Each row is a point on a tangle of strands that fork, close into loops and nearly touch. The rows are in no order.
In the rows, zero is written as 128.
Points whose rows are less than 102 apart are linked; no others are. Some points are linked to none.
Fogo: [140 118 121 147 192 139  59 144 173  88 122  88 111 157 154 124 132  99
 140 110  82 149 124]
buga: [144 164 120 107 181 108 135 115 154 134 130  65 115 131 137  63 177 183
 100 101 138 121 123]
Damun: [109 199 116 137 143 108 114 124 177 157 125  79 102 139 153  77 110 198
 124 126 139 104 116]
fen: [105 126 134 173  60  88  98 124  74 184  95 127 166 110 116 162  24  73
 158 130  93 171 111]
Mem: [132  75 139 151 112 146 146 155  72 127 121 157 145 148 130 156 111  64
 148 131  77 208 132]
dudi: [148 132 130 160 126 157  62 116 151  98 117  85 170 115 113 105 135 130
 132 133 107 157 128]
pofas: [120  85 106  93 177 136 126 134  87  57 147 161 141  82 162 158 119 147
 142 141  90 137 134]
gove: [136 127 139 215 135 116 147 130 152 152 104 120 102 153  98 153 101  89
 152 105 167 134 132]
Kosi: [112 130 140 102 200 117 159 102 138  87 161 152  83 109 150 132 144 129
  90  91 115  52 119]
mukip: [132 152 133  95 187  91 179 125 176 131 142  77 105 113 146  69 192 180
 111  83 163 112 126]
Taso: [131 141 129 119 186 123 149  95 148 104 147 147  81 123 137 123 166 137
  97  91 120  95 137]
mafer: [141 192 126 128 143 105 136 104 168 154 118  61 112 133 138  58 148 185
  97  93 145  96 107]
tovi: [139 111 127  93 117 152 159 168  84 153 117 166 119 178 150 160 123 111
 118 179 106 163 144]
Kuv: [152 127  95 118 128 145 132 124  99 158 108 155 120 157 143 146 138 147
 166 131 144 172 131]
nodez: [126 108 110  80 197 131 115 122 107  71 129 158 121 113 160 125 152 161
 141 112 111 142 149]
sidi: [114 159  96 128  70 124 121  90  99 185 120 170 129 129 136 117  92 140
 148 134 158 103 127]
bilir: [134 114 128 141 119 140 150 125 141 162 160 171  97 126  86 137 175  75
 123 112 145 117 131]
somi: [135 143  74 121  96 122  96 118  94 183 117 136 145 142 155 132  99 135
 182 132 145 180 128]
fidid: [136 128 124 148 138 135 109 122 155  67 107 111 155 105 135 116 128 183
 150 156 152 133 137]
nik: [139 147 136 149 107 146  67  96 126 128  97 101 167 125  94 114 124 144
 135 133 128 146 126]
voru: [124 129 137 177  77  93 125 129  86 188  85 138 159 113  90 175  55  88
 152 152 131 165 120]
nare: [134 146 162  92 102 130 196 109 163 155 157 132 164  71 104  89 173 135
  95 114 177 109 114]
ser: [121 136 103 184  68 106  56  77 129 140 146  75 168 105 143 152  61  94
 180 119 101 172 110]
vubag: [122 122 112 164 174 127  71 158 179  92 103 103  99 174 162 110 132 119
 160 108 113 150 110]
Bopi: [ 96 108 162  68 164  85 212 103 142  76 204 103 117  72 173 136 156 127
  97  75 156  47  99]
pim: [128 114 131 182 134 137  82 118 119 113 132  97 106 155  92 139 146  71
 121 101 101 139 139]
nin: [129  96 128  57 144 131 183 128  86 105 138 133 119 117 121 136 167 176
 115 134 165  87 148]
vubu: [ 98  89 131  32 178  95 183 140  38  89 141 134 140 119 169 114 146 174
 112 138 117 103 131]
bato: [135 183 150 171 116 127 115 122 175 159 117 101 104 142  87 130 129 123
  98 124 128  88 127]
Kezu: [116 109 159  97 130 135 141 155  82 112 121 170 147 125  84 162 132 116
  97 163 107 111 163]
lebak: [136 168 129 163  99 125  51  76 142 143 108  87 148 118 119 128  75 138
 138 126 122 131 120]
fet: [132  93 128 188  56  82 124 107 113 157 152  82 186 103 151 139  50  95
 186  83 120 209  76]
pozov: [129 139 164  97  64 128 162 147 122 205 107 175 142 123  68 124 149 112
  85 144 135 118 125]
lovip: [135 145 154 133 141 133 106 108 138 153 139 121 100 124  60 140 169  70
  73  91  99 106 133]
Sipo: [122 115 106 149  72 119 126 136 112 167 114 152 191 108 190 159  43 107
 183 156 142 180 118]
Ligo: [144 114 131 112 125 152 111 103  95 148 107 161 121 146 110 123 150  92
  81  99  97 131 123]
feneb: [118  82 145  40 165 102 190 138  51 115 134 117 139 132 151 105 174 189
 109 133 145 117 142]
rumub: [132 125 108 208  96 125 120 126 135 117  84 107 138 101 137 152  73 116
 174 116 144 157 112]
Deki: [111 164  89 155 111 122 107 102 122 144 128 136 121 111 133 119  79 149
 166 147 174  91 142]
duv: [125 122 144 128  69 141 122 146  92 168 104 170 159 153 122 127 101 129
 124 171 142 144 139]
rufe: [127 118 133 130  62 135 141 145 102 125 121 163 179 101 141 161  87 160
 173 207 147 147 146]
funu: [124 105 128 173 156 135 147 146 143  79 120 129  93 147 107 161 142 110
 152 131 143 104 157]
zosup: [139 144 139 126 139 143 155  88 147 118 127 167  93 132 124 138 165 150
 129 118 149 118 137]
zal: [116 133 105 139  79 128 108 119 126 126 123 159 186  84 158 126  68 161
 182 176 166 136 130]
gevuv: [130 123 136  97 135 131 123 115 102 164 155 161 109 115  86 133 154  58
  66  98  86 106 115]
tobup: [150 113 129 102 167 147  95  98 102 127 115 149 114 142 131 100 169 116
 115  90 105 141 126]
tama: [130  78 114 139 130 148 148 137  67 133 113 165 111 149 113 156 121  78
 129 121  83 174 140]
Neban: [130  88 142 102 106 154 117 182  92  96  98 152 149 177 162 129 116  75
 107 181  60 162 124]
Zanev: [141 106 110  79 118 152 150 171  99 112 109 156 125 171 167 154 128 138
 144 177 102 169 142]
bon: [129 148 145 143 116 126 157 124 193 137 164 152 104 118  86 131 181  96
  97 101 153 102 120]
Peb: [115 123 165  78 120 111 221 131 154 121 182 112 152  70  99 110 174 136
  85  97 159  86 123]
fuva: [129 148 133 203 100 107 119 122 127 180 107 115 103 141  68 151 108  87
 148 109 156 137 123]
piv: [108 175  87 158 111 112  63 121 162 117  98  95 122 124 164  93  92 166
 171 121 145 112 108]
Fulus: [ 97 125 153  85 179 104 201 112 166  76 186 124 104  86 160 112 153 124
  77  74 143  44  96]
guzo: [137 112 157 100  97 139 147 150  98 161 109 177 143 147  79 136 143 131
 113 162 133 114 147]
seba: [104  89 126  58 141 133 133 152  54  79 143 155 158 110 148 117 104 128
  86 172  71  94 124]
sodat: [121  96 112  96 139 138 141 129 102 154 165 191 104 152 103 139 172  83
 121 124 136 110 145]
Vuto: [111  91 129  80 132 150 124 166  78  83 119 173 160 137 162 117 113 120
  98 172  67 140 138]
zezok: [148 106 105 175  71 110  88  97 129 151 132  83 178 101 168 147  71 102
 193 104 113 199  97]
ton: [122 124 141 102 161 117 137 131 117 125 160 145 113  91  61 138 155 110
  78 134 126  69 147]
rofa: [129 121 133 147  87 147  82 109  92 184 137 129 140 172  89 139 146 102
 133 126 122 165 138]
mel: [146  73 106 140 122 155 123 150 132  73 106 149 172  87 127 151 125 124
 156 150 127 150 124]
moko: [127 182 164 127 115 142 134 141 235 163 151 103 102 150 147  86 153 115
  84  98 132 107  98]
Fip: [124 162 116 167  81 109  42  60 118 155 123  88 149 135 135 148  82 118
 162 110 120 153 110]
niro: [112 164 117 107  62 137 131 125  96 181 110 157 147 138 120 121 108 151
 124 159 143 120 132]
mukop: [136 146 122 137  70 141 121 109 109 222 143 137 129 162  98 146 135  98
 129 134 131 157 131]
lelu: [135 112 116 127  50 127 103 155  95 171  93 113 159 182 179 135  72 122
 165 153 102 198 100]
natep: [155 112  92  96 187 132 103 139 116  71 108 125 129 104 139 122 154 163
 153 117 121 158 124]
bosiv: [112 137  83 144 104 117  97  99 121 120 130 145 162  75 162 129  48 139
 181 147 156 114 137]
Sozi: [141 122 104 191  97 143 103 120 195  94 132 107 153  70 145 126 105 142
 170 148 117 164 103]
kogas: [130 130 122 162 154 138  87 153 187 124  97  97  83 189 153 104 144 146
 147 108 138 121 124]
fatu: [125 143 122 134 181 127 102 169 177  79 112  65 129 146 148  85 140 182
 144 146 109 131 139]
vimas: [110 150 182 159 155 142 149 163 200 126 123 127  75 173 143 146 135 147
 100 141 130  81 147]
gapek: [124  95 108  58 152 124 174 126 107 106 169 158 101 117 133 141 176 148
 117 110 156  74 132]
Let: [133 103 146 117 162 136 123 133 110 107 135 156 133 106  75 150 139 113
 101 158 122 101 161]
Kevi: [122 151 143 143 176 121 137 151 160  98 121  64 130 146 138  94 127 198
 125 155 161 102 155]
kivar: [116 159 119 191 115 139  75 138 177 133  97  88 109 181 152 103  94 141
 157 119 132 111 110]
toz: [111 145 171 133 168 134 165 142 177  77 144 129  81 158 131 129 150 163
 108 126 146  74 152]
dori: [150 124  86  77 121 144 134 147  99 131 109 142 140 142 163 143 133 170
 159 161 132 180 142]
Zelo: [137 113  90 117  82 127  94 131  86 168  91 127 169 155 181 131  89 129
 184 134 123 207 102]
kogut: [122 141 130 181  80  96 125 118  98 207  99 131 123 122  73 155  76  90
 147 122 156 139 125]
Bebeg: [108 125 142 149 172 144 144 137 156  66 149 132  75 139 126 168 134 133
 128 129 132  87 152]
mut: [123 124 117 158 179 138  63 124 134 104 150 105  93 151 117 132 138  83
 109 105  84 109 133]
soral: [136  65 145 128 107 157 127 167  99 118 109 150 158 156 162 151 112  71
 135 155  75 201 114]
pag: [125 107 109  68 144 135 154 132  80 134 174 181 102 127 133 147 160 107
 101 135 124  88 139]
folo: [131 128 141  80 155 105 185 123 159 119 184 132 121  76  82 130 173 117
  74 115 142  70 136]
zoza: [134 115 139 150 144 156 100 141 163  65 122  97 169  96 115 101 132 140
 127 153 113 147 141]
Zos: [120 101 129 111 120 145 168 154  69 145 135 179  92 158 120 167 138  93
 109 151  87 157 140]
ris: [135 138 114 119 193 110  96 153 158  73 110  85 124 115 155  94 160 179
 142 116 107 148 129]
laroz: [151 125 115 134 147 154 144 102 117 122 121 156 100 141 127 146 144 143
 137 124 149 154 146]
zer: [136 112 130 203 126 133 148 151 139 100 110 127 114 143  95 165 108  96
 160 137 171 142 140]
buso: [138 168 163 156 131 139 110 124 176 136 124  95  95 133  76 113 157 110
  75 111 101  93 135]
ruri: [129 158 162 104 146 118 207 142 216 104 168  90 121  97 149 101 161 149
  70  92 150 101 100]
dobo: [127 159 155 139 145 136 160 160 218 138 173 124  88 142 127 124 165  93
  88 105 135  95 114]
Tef: [131 188  88 142 144 102 102 124 155 122 100  99 122 116 167  87  96 206
 168 130 160 119 112]
mezuk: [134 173 130 162 110 135 120 109 147 159 121 125 111 131  80 129 127 118
 133 131 158 100 135]
fezeg: [ 98  90 129  46 168 102 165 153  28  87 145 147 146 128 180 109 115 149
  99 159  83 105 124]
tozu: [147 115 122 163 121 138  72 104 116 151 129  89 123 174 104 135 139  98
 146  99 116 168 131]
Batid: [140 142 143  95 163 120 191 112 189 118 160 104 106  99 143  86 180 154
  97  89 163  95 117]
Pese: [132 156 166  86  68 121 175 123 140 177 146 166 155  86  77 113 144 138
  92 140 149 109 112]
pez: [139 132 133 113 166 121 138 117 128 108 122 101 141 116 113 109 148 193
 126 148 169 120 153]

How many points has the smallest loop of links through each point below? Write - if it is on no loop.
nare | 9
kogas | -
soral | -
lovip | -

A fork is a point with three links, a tip a point with one. Leave the first point through the second and follow the links. Name the first fork or tip that comes.
laroz, zosup | Bopi
buga, mafer | mukop
kivar, piv | ruri
Neban, soral | Kuv
vimas, toz | fuva
seba, fezeg | moko
zal, bosiv | guzo
nik, dudi | pofas
